A landscape with many peaks, sampled at points; each row gives a point and its height.
From any point a climber steps to the highest of the 2 points nearest to it. It stops when none of these is higher. Distance is the straight distance between rows; heights are no part of it.
Feked: [.04 -.14 .02 -.41 -.05 -.05 -.20 .31 -.08 .07 .06 .00 -.26 .06 .27 -.21 -.29 -.04 .05 -.01 .29 -.25 -.16 -.15 -.39 .14 .00 -.30 -.24 .19 -.10 .18 -.24 .18 -.21 -.24 -.06 -.28 -.05 .11 -.13 -.11 -.04]  (h 547)
Rud: [-.08 .34 -.54 .06 .00 -.01 .21 .46 -.11 -.04 -.16 -.24 -.12 .15 -.08 .00 .19 -.27 -.25 .19 -.02 .14 .13 .14 .20 -.28 .15 -.16 .12 -.02 .27 -.28 .07 .06 .16 -.32 -.29 .36 .06 .16 -.04 -.10 -.13]  (h 417)
nipep: [-.24 -.27 .00 -.31 -.27 .08 -.32 .10 -.04 .10 .01 -.04 .17 -.13 .08 -.09 -.32 .04 .00 -.09 -.07 -.28 -.30 -.16 -.45 -.08 -.13 .00 .04 -.12 -.05 .24 .04 .12 -.07 .22 -.22 -.26 .27 .35 .06 -.02 .22]  (h 288)
koz: [.16 .12 -.44 .22 .19 .44 .09 -.34 .21 .08 .15 -.11 .26 -.10 .00 .35 .27 .19 -.27 .26 -.49 -.12 -.32 -.25 .14 -.28 .09 .20 -.12 -.08 .22 .08 .31 -.10 .31 .35 .23 .18 -.20 .12 -.32 -.03 -.06]  (h 299)
dun: [-.07 .09 .16 -.26 .04 -.03 -.23 .12 -.12 -.09 .02 .03 -.29 .14 .22 -.23 -.38 .16 .25 .13 .26 .04 .19 -.12 -.34 .09 -.13 -.38 -.25 .16 -.07 -.04 -.44 .03 -.24 -.18 -.13 -.14 -.06 .03 .01 -.11 -.15]  (h 487)
zol: [-.25 -.25 -.26 -.11 -.17 -.12 .09 .25 .14 .19 .01 .02 .42 -.14 .02 .05 -.04 -.25 -.28 .16 -.42 -.30 -.06 .56 -.04 -.17 -.20 -.09 .08 -.01 -.05 -.14 .23 .37 .04 -.17 -.27 .10 .30 .25 -.05 .15 .35]  (h 56)
Kal: [.11 .09 -.16 -.14 .05 -.03 -.19 -.28 -.17 .17 -.21 -.17 -.13 -.05 -.11 .05 -.07 .25 .08 -.31 -.14 -.13 -.06 -.46 -.27 -.05 -.07 .13 -.33 -.18 .17 .13 -.04 -.26 -.06 .53 -.03 -.29 .12 .11 -.13 .02 .24]  (h 198)
ramik: [-.21 -.17 -.29 -.19 -.27 -.01 -.05 .30 .07 .24 -.07 .06 .40 -.19 .05 -.16 -.12 -.28 -.14 .10 -.24 -.30 -.10 .29 -.11 -.22 -.14 -.07 .06 .04 .00 -.06 .23 .37 -.02 -.16 -.31 .11 .34 .34 -.05 .12 .37]  (h 72)
Zukav: [.29 -.40 .51 .19 .05 .10 .18 -.12 -.02 -.05 .22 .06 .29 .00 .17 .27 .24 -.16 -.09 -.19 .14 .04 .01 .29 .14 .40 .09 .28 .40 -.22 -.15 .14 -.01 -.03 -.05 -.04 .07 .10 -.31 -.15 .17 .01 -.09]  (h 413)
mobi: [-.10 -.07 -.25 -.12 -.03 -.01 .42 .33 .00 -.02 .06 -.05 .14 .04 .00 .05 .15 -.33 -.35 .14 -.32 -.17 -.20 .41 .26 -.06 -.14 -.04 .15 .11 .08 -.36 .32 .26 .05 -.27 -.09 .02 .19 -.03 .12 .10 .19]  (h 37)
luse: [.40 -.38 .00 .38 .14 -.13 -.31 -.63 .15 .07 -.05 .18 .13 -.19 -.18 .36 -.01 .24 .16 -.24 .01 -.09 .07 -.31 .02 -.07 .01 .15 -.01 -.09 -.03 .25 .14 -.42 .10 .57 .33 .23 -.05 -.17 -.06 -.11 -.02]  (h 550)
Zon: [.13 -.13 -.07 -.08 -.08 -.11 -.33 -.22 -.07 .16 -.12 -.15 -.04 -.07 -.06 .16 -.20 .31 .09 -.39 -.02 -.14 -.09 -.40 -.34 .01 -.07 .16 -.20 -.12 .04 .14 -.06 -.25 -.08 .51 .00 -.28 .16 .14 .03 .02 .19]  (h 214)
Dofim: [.19 -.11 .09 -.28 -.26 -.10 .01 .24 .06 .02 .25 .12 -.11 .03 .14 -.15 -.07 -.22 .05 -.17 .06 -.13 .24 .38 -.04 -.02 -.10 .04 .07 .37 -.33 -.03 -.06 .39 .02 -.31 -.09 -.17 -.01 -.12 .11 .26 .06]  (h 344)
Samo: [-.14 -.29 .01 -.25 -.23 -.02 -.32 .01 -.03 .08 -.04 -.01 -.03 -.04 .06 -.05 -.25 .22 .02 -.22 -.01 -.27 -.36 -.26 -.42 -.02 -.06 .03 -.14 -.08 -.02 .22 -.09 -.06 -.11 .28 -.07 -.46 .19 .25 .01 -.06 .15]  (h 254)
Bife: [.10 .13 -.42 -.10 -.09 -.11 .36 .57 -.03 -.11 .00 -.22 -.06 .10 .06 .13 .24 -.43 -.43 .19 -.13 -.01 .03 .37 .28 -.17 -.05 -.09 .03 .19 .17 -.39 .11 .19 -.05 -.42 -.28 .31 .12 -.02 -.03 -.05 -.09]  (h 18)
gur: [.06 .12 .10 .33 .11 -.18 -.06 -.42 .18 .11 -.16 .06 -.02 .03 -.13 .02 .13 .27 .19 -.06 .17 .18 .08 -.02 .02 .05 .10 .17 .09 -.13 -.10 .11 .02 -.12 .04 .12 .18 -.03 -.13 -.08 -.06 .06 -.14]  (h 425)
Kotuv: [-.11 .57 .05 .28 .14 .19 -.02 .08 .08 -.07 -.13 -.07 -.12 -.04 -.13 .01 .06 .27 .18 -.02 .05 .28 .14 -.21 .26 .01 .17 -.13 -.07 .13 .14 -.27 -.19 -.13 .06 -.20 .33 .13 -.26 -.17 .14 -.21 -.52]  (h 518)
gide: [.10 .21 .22 -.23 -.11 -.12 -.13 .17 -.03 -.04 .28 .07 -.24 .08 .19 -.20 -.25 -.07 .20 .13 .12 .03 .47 .17 -.09 .16 -.16 -.25 -.12 .35 -.16 -.02 -.18 .32 -.08 -.31 -.21 -.02 -.03 -.09 .01 .06 -.13]  (h 648)
zome: [-.19 -.12 -.29 -.12 -.12 -.10 .30 .30 .03 .06 .03 .02 .33 -.02 .00 .03 .08 -.28 -.38 .21 -.41 -.17 -.19 .45 .14 -.18 -.24 -.03 .14 .01 .05 -.33 .32 .34 .02 -.26 -.18 .07 .23 .12 .03 .10 .30]  (h 45)
Voki: [-.12 .12 -.20 -.39 -.08 .06 -.10 .33 -.24 -.04 -.24 -.08 -.10 .05 .11 -.24 -.06 -.15 -.02 -.01 .09 -.07 .01 -.17 -.15 .01 .00 -.13 -.28 -.02 .28 .15 -.23 -.12 -.16 .01 -.29 -.07 .10 .25 -.21 -.11 .08]  (h 137)
Vunir: [.20 -.05 -.48 .24 .25 .49 -.07 -.40 .12 .05 .05 -.05 .22 -.18 -.07 .28 .12 .35 -.29 .15 -.42 -.18 -.26 -.28 .14 -.40 .00 .22 -.22 -.18 .23 .11 .13 -.10 .31 .58 .38 .35 -.30 .07 -.32 .00 -.01]  (h 265)
tuso: [.04 -.05 .28 .16 .01 -.27 -.24 -.23 -.07 .05 -.07 -.04 -.22 .28 .19 -.22 -.25 .25 .19 .01 .29 .07 .13 -.15 -.16 .17 -.08 -.14 -.14 .11 -.13 .12 -.32 -.10 -.24 .02 .00 -.26 .01 .07 .01 .18 -.05]  (h 553)
Palol: [-.24 -.26 -.12 -.19 -.20 -.02 -.16 .07 .12 .10 .03 .04 .29 -.14 .00 -.07 -.14 -.02 .04 .02 -.15 -.18 -.05 .17 -.04 -.09 -.12 .09 .14 -.06 -.13 .04 .16 .13 .18 .04 -.16 -.08 .33 .25 .21 .16 .24]  (h 363)
rap: [.14 -.34 .19 -.13 -.29 -.15 -.34 .02 -.01 .12 .19 .05 -.16 .17 .26 -.16 -.34 .03 .15 -.15 .23 -.16 -.03 -.09 -.30 .20 -.08 -.10 .02 .21 -.28 .24 -.24 .03 -.15 -.15 .06 -.39 .01 .20 -.01 .13 -.08]  (h 548)
Ravob: [.16 -.09 .59 .43 .21 -.09 .03 -.39 -.03 -.02 -.03 .15 .09 .10 -.08 .02 .09 .01 .10 -.07 .14 .31 .17 .22 .02 .28 .02 .11 .26 -.04 -.18 .09 -.27 .17 -.25 -.22 .20 -.01 -.37 -.22 .14 -.14 -.18]  (h 528)
Metig: [.13 -.16 .11 .03 -.18 -.16 .00 -.12 .10 .05 -.05 .01 .00 .03 .01 .05 .08 .08 .12 -.12 .04 -.04 .09 .22 .16 .14 .04 .15 .19 -.07 -.22 .13 .03 -.06 .11 -.02 .09 -.03 .05 .06 .20 .22 -.04]  (h 433)
zodak: [-.12 .46 .14 .16 .11 .11 -.16 .08 -.04 -.07 -.15 -.09 -.19 .01 -.02 -.02 -.12 .25 .32 -.06 .10 .27 .17 -.30 .18 .16 .03 -.20 -.09 .09 .12 -.31 -.37 -.14 -.06 -.11 .22 .07 -.20 -.15 .23 -.10 -.34]  (h 551)
Siga: [.10 -.01 .08 .12 .05 -.08 .23 -.13 .11 .04 -.02 -.06 -.12 .09 .02 .13 .26 -.01 .00 .03 -.03 -.01 .03 .29 .14 .17 .15 .19 .21 -.08 -.10 .08 .09 .09 .10 -.13 .06 -.07 -.15 -.07 .03 .17 -.06]  (h 416)
Nov: [-.18 -.06 -.29 -.47 -.26 .16 -.01 .54 -.16 -.02 -.22 -.09 -.07 .01 .12 -.23 .03 -.31 -.10 -.07 .07 -.16 -.02 -.20 .00 -.07 -.04 -.14 -.13 .17 .30 .00 -.09 .02 -.10 -.02 -.29 .04 .19 .25 -.18 .01 .13]  (h 161)
kebu: [-.09 .29 -.21 -.25 .01 .04 .01 .23 -.28 .04 -.25 -.10 -.02 .05 .00 -.15 -.05 -.07 .01 -.01 .11 .04 .06 -.23 -.04 -.01 .03 -.08 -.23 -.07 .28 .11 -.11 -.20 -.02 .11 -.27 -.04 .14 .18 -.11 -.03 .20]  (h 124)
pepas: [.29 -.44 .00 .27 .15 -.01 -.05 -.63 .20 -.01 .12 .28 .24 -.22 -.21 .38 .05 .12 .05 -.09 -.11 -.15 -.06 -.30 .07 -.08 -.03 .18 .04 -.15 -.13 .35 .26 -.35 .14 .58 .47 .22 .00 -.20 -.04 -.09 .12]  (h 520)
Raso: [-.15 .45 -.05 -.06 .13 .14 -.13 .08 -.15 -.05 -.20 -.09 -.13 .01 -.22 -.06 -.11 .19 .24 -.16 .19 .33 .04 -.47 -.02 -.03 -.02 -.13 -.30 -.18 .26 -.20 -.38 -.36 -.13 .12 .11 .01 -.09 -.14 -.02 -.16 -.08]  (h 153)
Bilus: [-.24 -.14 -.16 -.31 -.16 .10 -.27 .06 -.02 .13 -.07 -.04 .31 -.16 -.04 -.13 -.20 -.04 .00 -.08 -.14 -.18 -.18 -.12 -.21 -.18 -.12 .03 .00 -.11 -.01 .17 .06 .07 .06 .21 -.22 -.19 .33 .36 .14 .07 .32]  (h 325)
tudib: [.00 -.02 .06 -.14 .03 -.10 -.21 -.04 -.12 .10 -.17 -.08 -.26 .09 .10 -.14 -.17 .24 .02 -.09 .22 -.09 -.08 -.23 -.35 .10 -.03 -.02 -.28 -.01 .07 .14 -.23 -.16 -.22 .20 -.07 -.43 .09 .14 -.08 .00 .07]  (h 486)
saz: [.11 -.43 .58 .29 .07 .19 .33 -.17 -.01 -.05 .35 .12 .43 -.07 .12 .31 .13 -.20 -.20 -.11 .00 .01 -.10 .11 .13 .32 .06 .25 .47 -.18 -.17 .17 .18 -.08 .07 .12 -.01 .19 -.16 -.17 .10 -.09 .15]  (h 431)
dut: [.09 .21 -.38 .10 .20 .34 .25 -.11 .11 .19 .09 -.06 .31 .01 -.04 .32 .30 -.02 -.26 .26 -.46 -.08 -.40 -.18 .15 -.22 .14 .10 -.06 -.03 .22 -.02 .40 -.07 .29 .14 .15 .11 -.06 .05 -.20 .04 -.02]  (h 343)
ruba: [.06 .01 -.31 -.11 -.09 -.04 .49 .55 .02 -.06 .10 -.17 .02 .04 .13 .16 .27 -.46 -.46 .14 -.21 -.11 -.16 .37 .31 -.12 -.21 -.05 .04 .19 .08 -.47 .24 .27 -.06 -.33 -.21 .18 .14 -.10 .03 -.01 .10]  (h 27)
zutib: [.05 -.09 .05 -.29 -.13 -.06 -.19 .23 -.04 .06 .12 .01 -.26 .10 .30 -.29 -.28 -.11 .11 -.01 .22 -.21 .02 -.07 -.27 .17 -.09 -.19 -.14 .30 -.23 .12 -.17 .19 -.06 -.20 -.04 -.31 .02 .10 -.04 .17 .00]  (h 663)
pumut: [-.09 .31 .21 .14 .24 .13 .37 .13 .03 -.27 .10 -.10 -.29 -.03 -.08 .09 .18 -.14 -.10 .25 -.01 .27 .03 .16 .07 -.01 .18 .01 .15 .03 -.02 -.28 .05 .24 .01 -.32 .06 .19 -.27 -.31 .07 -.22 -.37]  (h 352)
zagul: [-.12 .52 -.15 .11 .16 .09 -.04 .09 -.17 -.07 -.20 -.01 -.04 -.04 -.17 -.16 -.09 .10 .12 .05 .15 .31 .04 -.36 .10 -.10 .04 -.09 -.12 -.14 .22 -.15 -.10 -.23 .05 .05 .09 .14 -.06 -.06 .01 -.09 -.10]  (h 142)
Mit: [-.01 .29 -.36 -.07 -.03 -.05 .18 .37 -.23 -.01 -.20 -.08 .00 .02 -.01 -.09 .15 -.20 -.20 .16 .01 -.04 .11 .09 .26 -.12 .13 -.11 .00 .02 .26 -.14 .10 -.05 .21 -.10 -.20 .20 .19 .15 -.04 -.01 .01]  (h 474)
dab: [.03 .32 -.30 .14 .26 .21 .31 -.07 .07 .04 .00 -.11 .16 .08 -.06 .22 .31 -.12 -.20 .29 -.24 -.07 -.33 -.02 .19 -.12 .26 .05 .00 -.05 .23 -.07 .39 -.05 .23 -.02 .01 .15 -.05 .00 -.23 -.06 -.08]  (h 387)
badup: [.28 -.10 -.44 .19 .22 .34 -.05 -.39 .13 .05 .08 -.03 .25 -.26 -.16 .26 .07 .36 -.10 .02 -.36 -.22 -.27 -.27 .07 -.42 -.03 .21 -.13 -.27 .13 .15 .09 -.12 .38 .55 .46 .35 -.15 .03 -.20 -.05 .10]  (h 244)
Fiko: [-.05 .16 .26 .29 .15 -.05 .25 -.21 .09 -.08 -.04 .03 -.20 .09 -.06 .04 .19 .08 .05 .16 .06 .20 .04 .13 .09 .07 .19 .09 .16 -.03 -.10 .02 .04 .07 .04 -.16 .19 -.01 -.31 -.18 -.06 -.04 -.14]  (h 400)
birev: [-.06 .41 -.28 .14 .31 .13 .24 -.03 -.02 -.10 -.03 -.06 .01 -.01 -.11 .09 .25 -.04 -.16 .34 -.02 .12 -.20 -.04 .18 -.20 .27 -.03 .03 -.07 .25 -.14 .35 -.13 .20 -.07 .05 .15 -.10 -.11 -.24 -.23 -.17]  (h 428)
git: [.09 .08 .56 .35 .09 -.07 .08 -.37 .00 -.07 -.08 .15 -.12 .13 -.14 -.09 .10 .05 .21 .00 .11 .33 .22 .08 .10 .21 -.01 -.04 .17 .13 -.15 .01 -.22 .13 -.21 -.21 .24 -.01 -.29 -.23 .22 -.10 -.22]  (h 540)
pok: [-.32 -.12 -.23 -.25 -.25 .06 -.05 .28 -.03 .18 -.23 .08 .35 -.12 -.02 -.26 -.06 -.37 -.14 .11 -.21 -.25 -.18 -.01 -.12 -.27 -.14 -.10 .07 .07 .11 -.04 .20 .31 .03 -.02 -.29 .05 .38 .35 -.02 .12 .41]  (h 94)
zapa: [-.02 -.10 -.13 -.33 -.25 -.07 .02 .36 .05 -.01 .25 .17 .06 -.11 .07 -.27 -.11 -.29 -.05 -.09 -.01 -.16 .01 .37 .03 -.06 -.13 -.05 .03 .33 -.22 -.19 .11 .51 .00 -.35 -.14 -.14 .17 .00 .00 .23 .21]  (h 298)
rebed: [-.29 -.13 -.26 -.46 -.34 .14 .08 .45 -.12 .10 -.28 .01 .15 -.10 -.04 -.24 .03 -.36 -.13 .00 -.17 -.19 -.16 -.23 -.06 -.20 -.10 -.14 -.05 .16 .26 -.01 .14 .07 -.07 .11 -.28 .02 .31 .29 -.12 .02 .39]  (h 127)
nitu: [-.08 -.29 -.06 -.10 -.20 -.06 .18 .10 .10 .00 .13 .06 .10 -.03 .01 .08 .12 -.08 -.05 .01 -.19 -.13 -.04 .53 .13 .00 -.09 .15 .29 -.08 -.15 -.13 .13 .27 .13 -.13 -.05 -.05 .14 .01 .17 .20 .18]  (h 449)
muv: [-.05 .41 -.17 .00 .17 .00 -.02 .10 -.20 -.05 -.27 -.06 -.05 .02 -.07 -.15 .00 .04 .03 .05 .16 .22 .11 -.17 .11 -.03 .10 -.13 -.10 -.13 .19 .01 -.01 -.13 .09 .03 -.07 .11 .11 .01 -.05 -.02 .02]  (h 134)
murel: [.07 -.04 .09 .35 .14 -.05 -.03 -.52 .23 .12 -.01 .14 .09 .03 -.12 .22 .23 .24 .08 .00 .04 .13 .02 -.04 .10 .07 .18 .32 .17 -.17 -.07 .19 .08 -.20 .03 .21 .21 .06 -.22 -.10 -.23 -.06 -.20]  (h 438)
sar: [.04 .24 -.23 -.11 .07 -.08 .19 .23 -.10 -.02 -.12 -.04 -.06 .02 .03 -.09 .14 -.11 -.13 .10 -.03 -.09 .04 .21 .25 .04 .10 -.06 .00 .07 .11 -.13 .19 .12 .18 -.16 -.03 .05 .14 .04 .06 .10 .01]  (h 522)
Luza: [.31 -.19 .09 .40 .18 -.22 -.40 -.61 .16 .11 -.11 .12 .09 -.05 -.16 .22 -.03 .27 .17 -.30 .17 .02 .08 -.25 -.05 .04 .04 .18 .01 -.16 -.03 .19 .09 -.39 -.02 .46 .19 .11 -.05 -.13 -.11 -.07 -.08]  (h 577)
Rekon: [-.10 .11 .27 -.01 .03 -.15 -.19 -.05 -.16 -.08 .03 -.01 -.31 .13 .15 -.23 -.29 .14 .26 .14 .25 .10 .25 -.14 -.17 .16 -.16 -.24 -.17 .13 -.08 -.01 -.35 -.02 -.16 -.07 -.02 -.14 .00 -.04 .09 .09 -.06]  (h 526)
ves: [-.16 .35 -.10 -.04 .22 .03 -.13 -.11 -.16 -.09 -.27 -.07 -.17 -.03 -.27 -.09 -.06 .22 .18 -.21 .12 .30 -.01 -.52 -.07 -.09 -.02 -.08 -.44 -.22 .33 -.21 -.29 -.41 -.15 .29 .06 -.03 -.04 -.18 -.13 -.19 .06]  (h 162)
zuso: [-.10 .27 -.17 -.21 .17 -.04 -.12 -.09 -.25 -.07 -.25 -.07 -.19 .04 -.18 -.15 -.03 .14 .09 -.12 .06 .18 .00 -.42 -.24 -.05 -.03 -.04 -.49 -.25 .33 .06 -.17 -.38 -.24 .32 -.17 -.12 .11 .01 -.18 -.18 .16]  (h 174)
rumet: [-.16 .17 .32 .40 .25 .16 .24 -.18 .15 -.15 -.04 .03 -.19 .02 -.13 .04 .21 .13 .03 .18 .05 .33 -.01 -.06 .13 .00 .20 .10 .10 .16 -.02 -.05 .03 -.04 .01 -.13 .34 .04 -.39 -.28 -.04 -.22 -.33]  (h 386)
zafod: [.13 .00 .07 .32 .15 -.24 -.36 -.50 .04 .17 -.18 -.04 -.12 .08 -.12 .09 -.05 .31 .24 -.22 .16 .10 .08 -.36 -.18 -.03 -.02 .17 -.07 -.15 -.01 .04 -.02 -.31 -.04 .44 .10 -.09 -.04 -.08 -.08 .09 .02]  (h 545)
fabi: [-.09 .39 -.04 .10 .22 .18 .34 .21 .03 -.27 .18 -.28 -.17 .09 -.04 .14 .19 -.31 -.23 .27 -.03 .18 -.06 .21 .09 -.06 .12 .03 .10 .01 .09 -.38 .09 .22 .04 -.37 -.12 .27 -.19 -.21 -.02 -.24 -.32]  (h 353)
Zume: [.33 -.32 .32 .00 -.17 -.07 .16 -.06 -.02 -.05 .20 .09 .04 .16 .12 .11 .18 -.15 -.04 -.13 .07 .04 .23 .45 .05 .15 .02 .20 .30 .01 -.25 .01 -.14 .21 -.04 -.22 -.02 -.07 -.22 -.13 .20 .18 -.10]  (h 388)
vot: [.05 .32 .04 -.08 .00 -.12 .01 .19 -.10 -.17 .06 .00 -.21 .05 .11 -.18 -.11 -.11 .07 .10 .07 .10 .38 .24 .10 .07 -.01 -.14 -.09 .17 -.10 -.07 -.13 .23 .04 -.27 -.14 .07 .02 -.12 .10 .09 -.12]  (h 591)
Fova: [.01 .22 -.11 -.10 .21 -.08 -.12 -.16 -.23 .07 -.25 -.09 -.14 .00 -.07 -.07 -.05 .18 .10 -.17 .01 .04 .01 -.39 -.25 -.01 -.01 .05 -.44 -.17 .18 .11 -.05 -.31 -.09 .42 -.07 -.21 .11 .05 -.17 .02 .25]  (h 185)
gil: [-.01 -.41 .26 .14 .00 .02 .24 -.34 .25 -.04 .24 .14 .32 -.15 -.10 .35 .15 .01 .01 .07 -.26 -.02 -.08 -.01 .17 .04 -.01 .11 .23 -.27 -.17 .30 .26 -.23 .13 .32 .17 .14 .07 -.15 .07 -.04 .16]  (h 468)
guzuk: [-.10 -.08 -.29 -.51 -.31 .15 -.08 .64 -.11 .02 -.03 .06 .00 -.09 .15 -.29 -.11 -.47 -.11 -.08 .11 -.19 -.08 -.08 -.09 -.03 -.10 -.22 -.03 .22 .10 -.08 .00 .23 -.14 -.25 -.24 .05 .19 .20 -.20 .05 .17]  (h 200)
somep: [-.15 .53 -.13 .23 .22 .24 .12 .09 .04 -.22 -.08 -.04 -.09 -.01 -.15 .02 .09 .11 -.03 .09 .06 .28 -.10 -.14 .23 -.12 .25 -.01 -.02 .03 .15 -.27 .00 -.13 .11 -.20 .31 .12 -.27 -.16 .03 -.30 -.51]  (h 488)
Mugu: [.12 -.36 .10 .21 .04 .14 .16 -.41 .29 .00 .24 .21 .31 -.22 -.10 .44 .12 .14 .00 .02 -.23 .00 -.13 -.20 .20 .00 .04 .18 .09 -.20 -.14 .29 .23 -.32 .22 .41 .32 .17 -.03 -.16 -.11 -.06 .06]  (h 489)
bevut: [-.04 -.31 .03 -.10 -.23 -.09 -.37 -.12 -.06 .10 .01 -.04 -.05 -.04 .03 .13 -.24 .40 .03 -.37 -.01 -.18 -.13 -.35 -.40 -.03 -.10 .13 -.20 -.12 .03 .25 -.11 -.28 -.16 .52 -.01 -.37 .13 .14 .09 .01 .09]  (h 229)
vavof: [-.13 .46 -.23 .15 .21 .16 .21 .06 .00 -.23 -.04 -.07 -.09 -.02 -.13 .00 .13 -.03 -.11 .22 .05 .28 -.15 -.02 .20 -.20 .23 -.06 .03 -.11 .20 -.20 .17 -.12 .19 -.13 .17 .19 -.12 -.16 -.09 -.25 -.35]  (h 459)
dama: [-.11 -.29 -.16 -.22 -.30 -.11 .00 .26 .14 .08 .24 .15 .15 -.17 .06 -.10 -.07 -.26 -.13 .04 -.16 -.20 -.02 .64 -.08 -.12 -.22 -.03 .18 .14 -.25 -.24 .13 .58 -.04 -.36 -.25 -.01 .17 .03 -.09 .19 .34]  (h 255)
Mil: [.01 .16 .48 .22 .06 .00 .09 -.09 -.02 -.11 -.03 .13 -.29 .06 -.14 -.03 .11 .13 .27 .06 .06 .32 .34 .01 .20 .23 -.01 -.13 .12 .24 -.12 -.13 -.22 .09 -.15 -.29 .23 .12 -.31 -.28 .29 -.14 -.27]  (h 555)
lufod: [-.14 .31 .21 .10 .12 -.09 -.10 -.02 -.11 -.13 -.11 .00 -.24 .06 .05 -.27 -.18 .16 .25 .15 .22 .23 .25 -.13 .00 .12 -.11 -.20 -.14 .02 -.03 -.08 -.20 -.09 -.04 -.03 .01 -.04 -.05 -.09 .14 .04 -.08]  (h 552)
vut: [.33 -.30 .46 .17 -.03 .02 .19 -.12 -.04 -.06 .23 .02 .20 .07 .15 .25 .18 -.17 -.12 -.20 .14 .10 .19 .39 .03 .30 .08 .25 .38 -.13 -.19 .09 -.16 .14 -.07 -.22 .00 .06 -.39 -.12 .16 .08 -.12]  (h 402)
Papen: [.27 -.40 .34 .05 -.29 -.21 -.34 -.18 -.01 -.03 .16 .07 .12 .08 .03 -.10 -.26 .04 .12 -.29 .21 -.01 .05 .18 .03 .21 -.05 .04 .10 .06 -.30 .25 -.10 -.17 -.11 -.04 -.01 -.15 .15 .04 .26 .11 -.08]  (h 465)
nagab: [-.21 -.45 .07 -.03 -.14 -.13 .20 .05 .14 .00 .25 .01 .27 -.10 .04 .24 .05 -.09 -.07 .14 -.26 -.12 .02 .51 .03 -.03 -.08 .12 .22 -.22 -.16 -.02 .19 .12 .13 -.05 -.21 .15 .16 .05 .12 .12 .24]  (h 424)
foni: [-.09 -.08 .23 -.01 .08 -.21 -.26 -.13 -.11 .05 -.16 -.03 -.35 .21 .11 -.17 -.25 .33 .11 -.04 .28 -.01 .03 -.18 -.44 .04 -.01 -.19 -.35 -.01 .02 .18 -.35 -.12 -.30 .14 -.04 -.36 .05 .01 -.05 -.01 .03]  (h 519)
Nibod: [.08 -.45 .27 -.05 -.33 -.15 -.40 -.05 .03 .08 .18 .03 -.02 .13 .17 -.15 -.32 .14 .12 -.25 .24 -.13 -.05 -.07 -.22 .18 -.12 -.01 .06 .10 -.21 .24 -.14 -.12 -.17 .07 .01 -.33 .15 .20 .05 .13 -.03]  (h 500)
kol: [-.17 -.45 -.05 -.08 -.20 -.12 -.02 .05 .17 .07 .22 .05 .32 -.20 .06 .04 -.11 -.06 .01 .08 -.20 -.30 .08 .43 -.08 -.11 -.08 .01 .16 -.07 -.19 .17 .18 .19 .16 -.04 -.26 .11 .35 .20 .10 .14 .27]  (h 395)
Dur: [.20 -.22 -.04 .30 .11 .13 .03 -.52 .30 .08 .10 .12 .20 -.12 -.15 .38 .26 .26 .05 .01 -.13 -.06 -.05 -.13 .12 .03 .16 .29 .09 -.16 -.04 .25 .17 -.31 .10 .40 .23 .16 -.26 -.10 -.28 -.11 -.19]  (h 458)
tepe: [-.06 .36 -.34 .06 .16 .08 .34 .27 .03 -.22 .04 -.22 -.07 .14 -.06 .11 .25 -.35 -.25 .31 -.03 .15 -.05 .15 .20 -.19 .14 -.08 .07 -.05 .18 -.27 .19 .10 .06 -.34 -.16 .31 -.03 -.06 -.03 -.22 -.24]  (h 376)
puzal: [-.01 .00 -.17 -.14 -.02 -.03 .14 .12 .03 .02 -.03 .02 .04 .02 .04 .01 .16 -.09 -.05 .00 -.16 -.18 -.07 .32 .20 .04 .06 .08 .14 .03 -.02 -.10 .22 .16 .23 -.13 .04 -.09 .15 .08 .15 .17 .11]  (h 483)
paril: [.25 -.19 .28 .12 -.16 -.21 -.21 -.27 .02 .07 .02 .01 .02 .20 .06 -.10 -.07 .08 .21 -.16 .20 .06 .18 .20 .05 .25 -.01 .09 .07 .08 -.25 .20 -.14 -.09 -.10 -.07 .00 -.10 -.02 .05 .14 .17 -.12]  (h 450)
kamu: [.06 .30 -.11 -.06 .11 -.11 .06 .19 -.09 -.08 -.05 .00 -.18 .00 .15 -.19 -.01 -.08 .00 .08 .07 -.05 .19 .25 .20 .10 .07 -.09 -.07 .07 .01 -.06 .06 .14 .13 -.19 -.07 .10 .09 .01 .07 .13 -.03]  (h 556)
rasuk: [.01 -.43 .45 .21 .02 .16 .34 -.21 .16 .00 .29 .08 .41 -.13 .02 .40 .21 -.14 -.11 -.01 -.17 .03 -.14 .00 .19 .19 .09 .22 .37 -.19 -.09 .24 .28 -.17 .12 .28 .02 .21 -.10 -.16 .05 -.06 .21]  (h 448)
gol: [.24 -.27 .21 -.13 -.33 -.13 .00 .10 .07 .01 .28 .14 -.05 .12 .05 -.10 -.03 -.17 .07 -.17 .07 -.04 .16 .46 .00 .07 -.04 .12 .21 .20 -.36 .01 -.07 .22 -.02 -.27 -.08 -.18 -.04 -.06 .18 .29 .00]  (h 367)
rupu: [-.12 -.09 -.20 -.39 -.22 .03 -.11 .40 -.06 .04 .12 .10 .04 -.11 .07 -.39 -.17 -.38 -.08 -.06 .06 -.24 -.16 .07 -.06 -.05 -.12 -.10 .03 .25 -.07 -.14 .12 .38 -.03 -.24 -.14 -.14 .22 .12 -.05 .16 .26]  (h 251)
keb: [-.09 .00 .01 -.31 .07 -.01 -.19 .20 -.19 -.06 -.07 .00 -.26 .10 .21 -.27 -.30 .09 .03 .04 .27 -.09 .06 -.14 -.40 .10 .01 -.35 -.33 .04 .04 .18 -.38 .03 -.24 -.11 -.12 -.21 -.03 .10 -.08 -.17 -.05]  (h 475)
bil: [-.06 .10 .15 .23 .27 -.18 -.28 -.38 -.02 .12 -.20 -.06 -.26 .09 -.13 -.05 -.11 .31 .25 -.18 .24 .17 -.01 -.46 -.21 -.05 -.03 .03 -.16 -.11 .04 -.03 -.16 -.29 -.16 .40 .09 -.16 -.01 -.17 -.05 .10 .09]  (h 517)
lam: [-.06 .29 .33 .21 .20 .23 .25 .07 .10 -.22 .03 -.05 -.27 -.05 -.12 .10 .14 .11 .06 .10 -.03 .31 .06 .00 .16 .09 .17 .00 .09 .23 .00 -.20 -.11 .05 -.02 -.35 .28 .12 -.39 -.26 .13 -.34 -.47]  (h 371)
pasi: [-.05 .30 .30 .16 .02 -.04 -.05 .00 -.05 -.13 -.05 .04 -.28 .02 -.08 -.11 -.07 .22 .31 .04 .12 .27 .31 -.18 .15 .13 -.11 -.21 .00 .15 -.03 -.21 -.27 -.06 -.10 -.17 .20 .09 -.14 -.19 .30 -.07 -.27]  (h 581)

For each start below, name the point where the climber stops.
Zukav -> Luza
Siga -> zutib
kebu -> zapa
pumut -> zutib
Vunir -> pasi
dun -> pasi
Dofim -> Luza
ruba -> zapa
pok -> zapa
vavof -> pasi
murel -> Luza
badup -> pasi
